Points on a hilly landscape, in no order, each with its height.
A ball rolls from a point to whichever of its 2 nearest points has the largest drop for the distance, and stops where none of them is lower. Distance is the straight distance between rows; heights are no part of it.
(462) height 329: 130 128 129 177 141 114 136 147 139 142 113 126 110 170 133 131 128 125
 143 118 150
(851) height 565: 108 121 95 163 154 130 140 135 180 122 131 126 154 142 130 102 133 159
 141 109 131
(516) height 149: 107 138 148 124 119 110 121 131 88 85 103 132 159 117 111 125 100 94 112
 175 111
(867) height 526: 105 132 127 158 117 96 149 136 80 102 97 131 143 125 138 117 107 104 138
 181 155
(631) height 283: 129 124 144 117 128 157 122 139 148 139 135 120 142 126 93 125 112 116
 104 114 94
(404) height 597: 92 136 136 152 152 141 116 152 172 80 137 129 159 160 125 114 118 118
 136 113 106
(841) height 364: 115 160 162 88 161 160 104 109 142 122 136 124 127 109 143 117 150 136
 132 123 90
(343) height 563: 89 109 93 126 96 91 132 145 127 117 101 132 132 124 146 120 112 110 139
 148 154
(314) height 411: 147 146 118 145 118 133 116 131 114 133 137 105 144 139 96 147 142 141
 120 137 142
(577) height 201: 130 140 135 149 103 122 134 135 80 117 125 125 120 140 84 140 121 84 83
 165 122
(987) height 140: 117 134 124 180 109 120 138 152 103 105 108 125 133 157 91 141 129 114
 92 164 135
(615) height 339: 135 101 111 130 96 119 126 150 105 133 142 110 126 123 131 110 104 130
 114 152 120
(225) height 383: 126 125 107 148 123 126 118 127 148 129 120 103 147 130 93 139 155 148
 130 116 146
(759) height 198: 124 132 124 182 103 117 127 152 112 76 110 149 153 159 112 152 102 110
 99 185 123
(80) height 342: 129 146 136 158 141 137 116 148 144 121 120 125 140 160 105 135 124 120
 116 140 114
(663) height 581: 114 112 117 161 162 141 137 146 184 102 143 144 166 150 128 123 111 141
 140 108 116
(88) height 199: 168 140 123 103 108 133 119 118 83 137 146 142 103 131 101 135 107 79
 100 131 109
(457) height 443: 121 169 115 141 130 130 113 108 102 111 116 100 150 117 105 133 160 153
 123 150 147
(403) height 462: 111 136 117 153 135 98 140 127 106 140 94 111 101 135 143 107 158 157
 144 157 153
(73) height 320: 143 104 134 132 109 98 147 134 110 168 129 131 85 141 155 126 122 120
 131 119 159
(927) height 319: 127 150 173 134 152 136 116 144 139 122 142 139 122 142 158 111 101 88
 134 144 100
(9) height 422: 61 148 103 133 120 105 121 127 135 52 102 126 177 128 131 127 128 116
 155 161 152
(977) height 348: 107 124 150 147 149 138 130 151 148 119 132 138 137 146 163 111 92 115
 132 129 90
(2) height 475: 112 148 121 144 125 112 134 118 93 114 103 106 147 115 112 129 143 122
 131 155 157
(226) height 363: 125 86 117 123 101 119 133 130 135 139 135 110 128 98 136 115 114 133
 133 124 138
(528) height 615: 121 158 108 114 109 125 125 113 90 144 137 123 114 111 127 122 154 140
 90 155 111
(1004) height 418: 158 99 147 139 131 107 113 114 107 156 148 141 110 162 141 163 171 160
 119 95 153
(837) height 545: 109 107 128 145 102 93 138 150 107 115 100 126 124 126 137 123 107 104
 125 162 139
(797) height 245: 155 154 130 113 120 140 115 132 98 117 131 140 130 140 91 134 99 63 99
 147 87
(871) height 536: 96 123 79 146 159 112 147 136 175 107 113 134 128 151 147 95 131 153 168
 115 155
(619) height 371: 124 148 135 187 151 114 127 153 152 107 102 126 124 175 118 122 131 116
 148 134 133
(96) height 236: 120 106 120 121 109 111 129 108 142 169 123 134 100 104 158 132 171 169
 132 105 164
(170) height 498: 93 134 93 150 142 109 146 134 136 119 100 115 117 131 153 94 142 164 159
 140 152
(502) height 180: 128 112 114 120 129 106 134 109 126 152 108 123 96 116 179 129 166 163
 168 107 182
(850) height 677: 177 135 126 48 123 174 117 94 108 155 143 155 106 84 111 166 154 140 116
 85 117
(920) height 292: 149 124 131 79 125 164 116 145 120 132 142 141 139 102 138 119 83 113
 118 131 88
(778) height 237: 132 109 128 90 109 142 125 118 140 163 151 134 126 96 125 141 124 120
 102 105 124
(814) height 200: 127 103 109 105 93 134 120 129 121 149 157 128 123 119 112 137 106 89 92
 126 124
(293) height 286: 99 99 116 129 139 110 129 137 166 92 100 105 146 111 115 96 129 135 166
 117 139
(405) height 279: 149 117 148 120 109 113 131 110 85 152 165 117 74 144 89 137 156 109 100
 123 155
(264) height 156: 138 139 104 94 88 139 114 120 82 139 152 126 118 105 106 137 110 95 87
 142 116
(348) height 128: 127 86 121 164 113 114 123 162 141 103 123 128 147 152 119 127 93 128
 124 131 125
(829) height 250: 140 73 98 162 146 113 164 150 181 118 105 136 142 149 112 121 104 127
 167 92 167
(576) height 290: 141 130 138 156 111 100 134 142 112 155 126 125 101 155 134 137 128 102
 120 131 146
(998) height 627: 104 157 140 77 140 179 110 153 130 76 155 134 141 136 130 116 94 123 136
 127 83
(574) height 398: 114 152 150 122 156 129 117 121 133 119 132 111 123 126 153 106 152 152
 138 135 108
(1009) height 432: 117 152 135 132 141 107 122 110 98 130 108 113 113 119 150 110 168 156
 138 153 129
(668) height 311: 142 87 115 161 153 108 148 135 165 122 108 120 125 139 100 117 138 147
 163 85 156
(1079) height 582: 99 110 81 143 94 102 139 138 130 139 111 125 117 130 124 120 128 139 114
 142 162
(889) height 265: 158 107 135 80 117 162 133 122 115 155 158 138 116 100 119 136 98 112
 112 110 102
(597) height 595: 116 109 96 144 92 114 139 126 110 153 148 108 111 122 122 117 148 145 96
 133 153
(798) height 473: 91 158 108 162 139 112 133 126 122 72 100 113 166 139 116 127 135 128
 159 159 163
(247) height 636: 162 157 100 73 95 146 112 79 75 140 161 141 89 104 117 148 171 139 86
 127 125
(338) height 323: 146 84 164 128 163 135 172 98 155 159 153 141 136 115 149 147 121 186
 146 95 131
(455) height 317: 103 148 106 134 102 105 115 125 111 126 118 140 158 133 126 144 113 87
 118 165 139
(68) height 430: 127 118 125 101 113 151 106 107 179 131 133 116 166 71 142 141 135 129
 158 112 145
(673) height 70: 133 93 120 171 98 108 129 154 115 92 118 120 137 153 88 133 109 124 105
 145 128
(1044) height 604: 121 122 116 127 110 120 124 122 111 148 136 109 113 109 138 114 152 161
 108 135 121
(38) height 641: 136 171 131 74 142 173 114 148 102 103 135 139 133 121 117 127 106 107
 130 137 72
(646) height 301: 144 111 116 158 163 122 150 134 170 136 127 145 128 151 163 128 122 157
 173 111 157
(908) height 401: 119 116 154 95 132 153 133 99 186 143 134 128 155 75 155 132 130 147 151
 95 134
(855) height 613: 88 138 137 108 138 161 110 150 156 70 142 132 162 146 120 111 105 133
 128 119 95
(199) height 316: 151 119 129 104 110 138 116 145 90 132 147 124 123 107 129 110 97 119
 115 146 88
(75) height 378: 112 123 138 142 143 127 128 141 143 140 127 123 122 138 153 105 126 140
 135 132 117
(552) height 656: 157 188 129 57 138 173 111 128 105 130 131 140 115 106 101 143 129 112
 132 125 94
(184) height 168: 110 162 126 86 113 145 106 116 119 110 106 113 150 100 87 130 134 113
 116 138 105
(273) height 626: 137 176 107 100 113 133 104 91 85 153 146 140 103 117 110 133 166 127 77
 138 112
(322) height 224: 137 171 147 125 132 117 125 130 90 106 118 132 139 131 115 121 108 80
 118 169 97
(873) height 668: 172 152 134 53 133 167 111 112 108 156 135 134 110 103 109 156 135 111
 130 95 99
(498) height 644: 150 144 113 71 91 159 118 90 115 165 167 151 94 88 124 139 151 128 82
 114 122
(530) height 244: 126 138 138 97 111 144 111 126 120 139 127 113 123 113 94 124 137 111 98
 124 91
(788) height 435: 163 152 158 124 161 159 104 120 124 132 134 128 122 154 118 138 152 165
 111 119 94
(581) height 260: 113 151 107 159 114 112 130 143 127 129 120 131 141 151 152 132 113 101
 139 148 147
(163) height 313: 133 119 142 151 128 143 124 151 138 132 127 108 123 150 88 126 121 140
 107 117 109
(109) height 369: 156 105 176 137 154 118 157 112 126 182 144 151 104 134 164 140 125 132
 130 103 127
(1008) height 361: 137 120 110 180 151 112 147 154 158 94 80 125 123 178 125 124 124 127
 175 124 157
(719) height 251: 137 116 118 133 144 126 136 123 150 148 130 137 123 124 179 129 132 163
 169 107 175
(482) height 299: 129 89 149 116 138 134 160 89 148 165 137 147 122 91 162 138 147 180 136
 101 136
(828) height 372: 142 115 169 95 163 155 140 110 150 143 154 124 144 90 155 139 119 141
 149 101 119
(100) height 318: 97 187 149 85 149 158 103 113 140 113 142 120 137 116 138 118 140 94 136
 122 92
(22) height 344: 107 117 131 120 127 126 117 121 162 126 114 105 143 107 108 117 143 136
 143 122 131
(118) height 501: 133 141 134 169 121 98 157 134 76 116 100 117 129 124 120 124 137 127
 127 168 161
(345) height 365: 80 138 112 129 106 111 103 127 141 95 114 137 168 128 135 129 118 106
 133 157 133
(230) height 271: 148 100 136 110 113 121 137 82 136 176 149 153 99 96 176 144 169 167 115
 98 146
(665) height 246: 149 144 146 142 111 105 134 115 79 146 142 115 98 139 94 136 142 90 90
 141 133
(16) height 277: 125 142 117 171 172 122 145 142 167 118 108 144 116 179 156 123 118 130
 184 113 159
(1052) height 338: 105 77 110 123 118 111 136 144 158 118 113 114 144 101 141 108 117 139
 156 111 138
(1068) height 183: 109 145 113 161 142 112 129 148 165 123 121 142 133 160 171 128 110 108
 161 127 155
(48) height 182: 102 93 98 149 149 98 137 150 161 69 90 122 149 145 111 97 117 128 180
 119 137
(640) height 347: 154 109 183 131 176 151 154 117 150 137 152 141 144 120 162 132 101 163
 148 104 117
(856) height 385: 182 100 169 120 139 130 138 97 116 170 161 152 110 129 160 163 137 148
 112 96 121
(242) height 254: 104 171 147 106 137 142 105 124 132 110 124 115 148 129 113 124 135 104
 124 141 104
(30) height 419: 158 122 148 122 152 159 132 124 123 155 141 139 113 146 111 144 150 167
 93 99 94
(948) height 684: 164 120 135 55 113 171 129 98 142 154 152 147 120 68 134 160 140 151 119
 90 119
(276) height 187: 145 70 113 177 130 105 140 161 163 108 114 132 136 155 114 132 97 122
 154 113 145
(477) height 403: 164 116 143 139 125 136 123 114 116 167 151 123 104 149 123 150 158 165
 99 102 130
(520) height 346: 126 106 145 128 136 110 150 122 135 181 128 134 104 122 165 124 128 127
 139 107 141
(1015) height 280: 152 174 160 136 143 121 116 134 114 124 132 132 110 149 142 119 118 87
 132 167 105

For each start below, name the point where the ball stops.
(828) -> (502)
(597) -> (48)
(615) -> (264)

Call two points neighbours if one is among the 2 nearest of the other. Go from one point of each pair to the other, from neighbour to neighbour, staying as low as possible. Name the highest point that can't be avoided.
(502) and (1068) -> (646)
(264) and (516) -> (797)
(576) and (184) -> (619)
